A landscape with many peaks, sampled at points; each row gives a point and its height.
From any point a climber takes the steepest step (rise divided by distance) to one of its 2 nearest points. It stops when none of these is higher. Distance is the straight distance between rows; heights are no part of it.
vuzeg: [ 12 -39  35 -35   2  -5  -1  -6   0 -47  39 -28   8 -39  19 -17  22  -9
 -12   1]  (h 6.4)
nen: [  7  19  -7   4 -10  16 -23  -9   6  10 -33  10  39  -9 -19  12  31  27
 -17   7]  (h 48.9)
Gan: [-25 -17  43 -41  33   9 -12 -45 -28 -14  37 -32  14 -17 -19  26  -3  -9
  -6 -10]  (h 23.5)
kigif: [-10   2   1  -9 -38 -36  -2   4  32  14 -17  -5   0  -4  -1 -39  35 -41
 -11 -17]  (h 24.0)
Fam: [ 14  14  14  -6  58  20  12 -17 -48  17 -31   7   6 -21 -24  -1   7 -12
   4  15]  (h 8.2)
mun: [ 17  47 -24 -23  -8  25 -27  -6  21  -5 -23  11  22  -4 -21  33  11  30
  -5  11]  (h 43.7)
pigu: [ -9 -22   8  -3 -19   7  21   6 -18  -4  11 -19  -2 -13 -15   8  18  39
   5 -12]  (h 32.6)
tapo: [ -8  -4  19  25 -25 -26 -24  14  15  -1  -6  35 -17  -1  19  -5 -34   2
  11 -14]  (h 45.0)
Gemo: [  8  51 -20 -13  20  19 -21  14 -21  -1   4   4  36  48  18  12 -13  34
  24 -21]  (h 28.4)
Gabu: [ -7  15  15  20  -7   2   0  18  -4   8 -27  20  26  -6  -6  44 -15 -12
 -45 -31]  (h 4.4)
tura: [ -2 -24  10  18  31 -16 -26 -18 -40  35 -10  29   8  -4   0 -36  -6 -21
  -9  24]  (h 52.5)
melal: [ -3 -21   8 -15 -19 -57  10 -13  28 -23  -7 -13 -52 -14  -5 -27   4 -23
  15  -2]  (h 42.7)
Giras: [-31 -30  20   2  -4 -28  27 -25  23 -27  11 -29 -25 -26  -7 -18  -3 -19
  19   8]  (h 32.3)
gogu: [-19  17  -6  27   6 -10  18  10 -22  26 -45  12  17  -2 -30  23   6 -17
 -30 -17]  (h 3.6)
desof: [ -7  -4  13  27 -27 -41  -1   7  40 -28  12  10  14  -1 -19   4   1  -4
 -24  12]  (h 5.2)
lis: [-17  39 -46   1  24  -9 -10  28  -3   7  -8  42  13  14  10  -7 -42  39
 -10 -10]  (h 40.4)
fodez: [ -2  37  -5  35  21  11  15  31  -5  -4 -36  31   9 -30  -8  -5 -30  35
   3  12]  (h 49.7)
kosep: [ 24  34   5 -20   3 -15   7  24   0   7  20  45  24  -2   5   9 -27   7
  -5  -6]  (h 35.6)
Febuf: [-28 -17  27  45  -5 -27 -16  -2 -10 -14  -3  -6  20  -5 -10 -42  27   7
  23  11]  (h 39.0)
Fene: [ -5  24 -47  18  10  10 -21   5  12  22  -1  30  21  39  10  11 -26  22
  -9  12]  (h 37.0)
sir: [ 30  25  17 -37 -12  -6 -15   8  11   8   6  40 -22  -8  13   7  -9   6
  30  -4]  (h 39.6)
Feve: [  6 -14   4 -31  -7 -28  31 -19 -28   7  17 -31   8  -4 -31   2  30 -17
 -14 -26]  (h 12.5)
dor: [-17 -28   7 -27  -1 -29   9 -26 -14  24  23 -15  -4   6  -8 -17  48 -24
  11  -2]  (h 15.5)
par: [ -8  30 -22  10  -2  11  -6  22  12  -6 -23  27  15 -17   3  -2 -35  64
   3   4]  (h 44.7)
foga: [-30 -33  30  12   4 -16  27 -42  -1 -18  18 -24  -1 -24 -20   1 -35 -11
  -6   6]  (h 24.3)
Ruzaf: [  5  -2  33  10  -6  13   0 -25   7 -29 -27   6 -22 -29 -12  27 -33  11
  23  -4]  (h 5.3)
Paro: [ 16  24 -21 -41 -35  17 -19  -4  11  -5   3  -4 -12  -2 -29  41  24  17
 -18  -5]  (h 38.7)
kulup: [-20 -46 -10  13  -6   2   8  15  31 -45  27 -38  -9  -3  17   6  44  11
   7  19]  (h 55.8)
bozag: [-29 -23  19  21  -8 -20 -14   7   5 -39 -32 -29  -5 -28  16 -47  29  11
  23 -17]  (h 31.8)
teros: [ -7 -37 -13  14 -19   1  -9 -13  -6  42   6  10 -24  34  20 -19  13  10
  22  13]  (h 20.5)
Vaf: [ -7  -9  24  -2 -26  -8  18  -2   8  -2 -17  18   0 -30 -19  28 -24 -13
 -37 -17]  (h 5.4)
babed: [ -4 -14 -14 -26 -13 -24  25  24  23  -2  -5 -35  -6 -21  19 -33  53 -44
  -7  -8]  (h 19.2)
pafan: [-24  -8  -8  28 -15  -7  49  17  -4  10   3  10  -8  -6 -24  15 -14  35
  12   6]  (h 28.8)
firiz: [  4 -14  41 -10  -4   2  11  -4  -8  16   6  35  -8 -34   1  11 -22 -27
 -12   3]  (h 6.6)
Dosab: [-12  34 -16   9 -30 -40  -1  14  36   5   8  22  27  11  -9 -20 -15  -8
 -18  -5]  (h 2.6)
Demok: [-15  30 -36  41  58 -12  10  30  -3   8 -36  31 -41  23   0   5 -32   2
 -13  -3]  (h 43.1)
Bopak: [  1   0  11 -25  14 -12  23 -30 -34  14  -9 -11   9 -15 -37   6   5  -8
  -3  -5]  (h 10.3)
pevu: [  9 -29  19 -29  30  -4  15 -23   6 -41  39 -59  16 -18   6 -18  19 -35
  -6   9]  (h 11.4)
lupa: [-20  17   1  44  31 -27 -13  40 -23   7 -33  36 -18   7  -4   8 -19  -4
  -8  -6]  (h 38.5)
kolir: [ -6 -28  16 -30  19  25  -9 -46 -21 -19  40 -68   6   1 -14   6  16 -18
 -10   1]  (h 18.5)
nogu: [ -5   8 -32  12  -4  -7 -42  -8  19  30 -31  47  -4  21  13  12 -16   2
 -11   6]  (h 33.9)
zekuf: [ 19  12   0   9  30  44  12  25  -6  11   6  30 -47  14  19  43 -43  -1
   9   3]  (h 10.5)
vavu: [ 33  26  -6  -5   6 -12 -36  -2   1  -9  13  14  25  40  13   2   5  27
  28   5]  (h 32.7)
miget: [  7  23 -13   0 -13  -2   1  12  31 -21  33 -10  35  33  39 -33 -24   7
  17 -12]  (h 18.1)
magud: [ 11   9  12 -20 -22  32 -13 -12  -5 -18 -17 -35  31 -20 -13  -6  40  16
  -3  -9]  (h 59.7)
mosag: [ 33   1  18   0  34  12  -2   2 -30  -5   7  18  38 -15 -14  25   2  10
 -37  14]  (h 29.7)
Zabe: [  9  43 -21   8  37  35  29  27 -10  -4 -31  12   3 -18 -22  24 -10  27
 -13  13]  (h 56.4)
vazap: [ 20  19  18 -21 -30  -6  -7   9  27   1  14   3 -28  13  32 -15   0  -5
  33 -19]  (h 45.3)
Tudap: [ -3  -9 -19  -3  29  57   7  -7 -33  49 -24  10 -22   1  -8  25   8 -18
 -25  17]  (h 2.2)
donir: [  7   5   8   1 -29 -43  -1  19  32 -18   4   8 -29   0  19 -37  -6 -10
  27 -13]  (h 55.0)
taviz: [ 13 -29 -20 -25  -4 -47  21  25  21 -22  19 -31 -16  -6  10 -21  42 -11
 -15  -4]  (h 14.4)
Palo: [-41  41 -26   9 -26 -23  12  20  23  20  13  33  24  32   4   6 -39 -17
  -9 -27]  (h 1.1)
San: [ -9  -3   1  23  19  33  29  12   9   2 -10  27 -32  -9  -7  48 -29   0
  -1  25]  (h 9.3)
Sinuf: [  1 -28  -1  11 -10 -56  10   8  36 -48  20 -13   5 -15 -11 -19  18  -6
 -23  14]  (h 8.9)
Bog: [  5   6  -1 -33 -22  11 -16  -9 -15  28 -18   9 -20   3 -12  33  31  -7
  -3 -22]  (h 34.8)
kebe: [ 11 -27  10  17 -15  -5 -38 -43  17   4 -24  -2  -5  -2  22 -39  -3 -21
   0  11]  (h 38.9)
zivem: [ 11 -31  32   7 -32  17   5  -9  15   1  19  14  -2 -27  24 -18 -21  -8
   3  10]  (h 8.0)
bifum: [ 11 -17   8  23  -4 -29 -33 -10 -17  11 -13  18  17  -5  -4 -41 -19 -14
 -19   5]  (h 46.3)
silot: [ 10  33 -26  26  72  24  36  36  -8  -3 -17  14 -32  15  -1   4  -5  20
 -23   1]  (h 49.0)
Vopu: [  7 -24  34 -22  32  26 -18 -33 -38 -14  18  -7  24 -28 -13  26  -4   5
 -17   8]  (h 27.0)
videv: [ -7  23 -26 -22 -27  22   0  27   4  28  30  12  15  31  11  23  -8  22
  -5 -23]  (h 24.5)
duf: [-20  27 -41 -33 -30   6   3  16  38 -13  46  -5  19  43  20  -1  -6  10
   8 -18]  (h 22.1)
Kepov: [ -1 -31   4 -13  -8  29  23 -33 -33  24  45 -38  -2  13 -23  13   5 -22
  -6  13]  (h 14.5)
toti: [ 20   4  15  26  11  38   5   0 -25  24  -9  14 -15  26  25  26 -45  -8
  21  -2]  (h 11.5)
nefat: [ 18  29   1 -19  45   3  29  -1 -23  23 -35  29 -24 -33 -24   2   7 -20
   0  14]  (h 6.8)
pato: [ 41  10  -3 -34 -18  24 -16   4  12 -29   0 -47  -2  -7  10 -13  33  -5
   2 -14]  (h 59.6)
Lokar: [ 25 -16   0   2  -3  36   4 -24 -40  24   5 -22 -10  25  -2  10 -18 -16
  10  -3]  (h 12.7)
benus: [-28 -25 -17  -2  -3 -12   3  -5  21 -18 -34 -52  -4 -19  11 -33  53 -19
   6   0]  (h 24.8)
kitus: [ 14  32  -8 -14 -12  31  -6  28 -19  -2  38  -1  22  30  12  26 -17  42
  11 -20]  (h 26.1)
fip: [ 21  19  14   6  45   1  10  40 -17  -2  14  46  22 -20  -1  18 -12   7
 -35  21]  (h 32.1)
kap: [ -8 -11 -32  17 -19  -5   8  30  45 -27   3 -39 -14  19  27 -14  29   8
  18   6]  (h 40.3)
rom: [-23  58 -19 -13  -1   5  13  11  13  -2 -10  22  15  27   7  25 -50   1
  15 -37]  (h 0.1)
Muzuf: [ 16 -17  -1 -17 -11 -12  -9 -25   1  35  21  -5 -10  20   8 -25  49 -12
  31  20]  (h 18.2)
fera: [-12 -21  -1   4  22  54  -3 -31 -14  -2 -13   2 -30 -18 -21  40 -23   7
  13  34]  (h 7.9)
futov: [-12   0  -9   4 -28  -4 -11  14   7  37  11   4  13  40  20 -10  28  13
   4 -16]  (h 22.5)
tabov: [ 43  29 -33 -33 -20  29 -24  15  12 -28  14 -65 -12  28  25  -3  25 -16
   1 -11]  (h 45.4)
zag: [ 22 -34  22  13  -9  28   5 -16  14 -10  33 -28   6  -5  31 -40   0 -11
  13  20]  (h 10.0)
vugus: [ -7  -7   4  -3 -26 -29   2 -20  23  43 -16  28 -10  -1 -19 -12  12 -48
  -6  10]  (h 27.7)
Sog: [ 19   5 -40  -4  -6  17  -1  39  13 -26   6 -66 -13  33  40  -2  34  -6
  24  -8]  (h 35.4)
Vuko: [ 31  -6   5   5   7  31 -30 -36  -8 -20 -19  -7 -25   4  -8  42 -33  17
   9  15]  (h 6.7)
Revof: [-30 -14 -16  18  15  11  17  -8 -38  55 -29   7  -6  11 -17  22   9 -21
 -22  -5]  (h 2.8)
lugez: [-25 -63  -3  -1   6  -6  -5  -9  -4 -22  28 -36 -15  -6  19 -21  27  21
   6   2]  (h 42.2)
neziv: [-11  10  38  40   1 -28 -22  21 -10  -5 -22  41 -10  -9 -10   4 -35 -29
   7  -5]  (h 39.5)
zekef: [ 32   5  13  14  -7  11  18  18  14 -19  24 -38  14  12  36 -49   0  -2
  28   3]  (h 13.5)
Siz: [-23 -19  21  27  26 -11  -5 -18 -45  14   0   1  27 -11 -12 -37   5  16
  23  18]  (h 45.6)
Bafut: [-33 -46   9  -6   3  11  -1 -16 -29 -21   9 -39   5 -26 -10  -2  13  41
  -1 -17]  (h 36.3)
Bug: [-25 -17  16  27  13 -18  40 -14 -12   2   2  12  -8 -21 -37  10 -30   1
   4  25]  (h 24.9)
lefe: [ -1   1 -22   4 -18 -40 -30 -16  16  38 -26  33 -13  21  -6  -6  14 -20
 -10   7]  (h 30.7)
pebev: [ 35  24 -11 -14 -13  24 -36 -17  25  -6   5   0  17  20  13  -3   4  20
  10  14]  (h 37.5)

Two climbers start at each pair of points below. Name the first point that both come to, or write none.
Vaf, Bopak | videv
Fam, Revof | videv
nefat, mosag | none

Where does a climber stop that starts at each point below?
Kepov | donir
gogu | magud
duf | magud
Ruzaf | donir
pevu | donir

Call two points neighbours if one is among the 2 nearest of the other. Go from one point of each pair to the other, from neighbour to neighbour, staying as high as possible. Name the lowest point that can't be avoided.
donir, magud | foga
kulup, magud | Sog
kulup, tura | babed
donir, Zabe | lupa
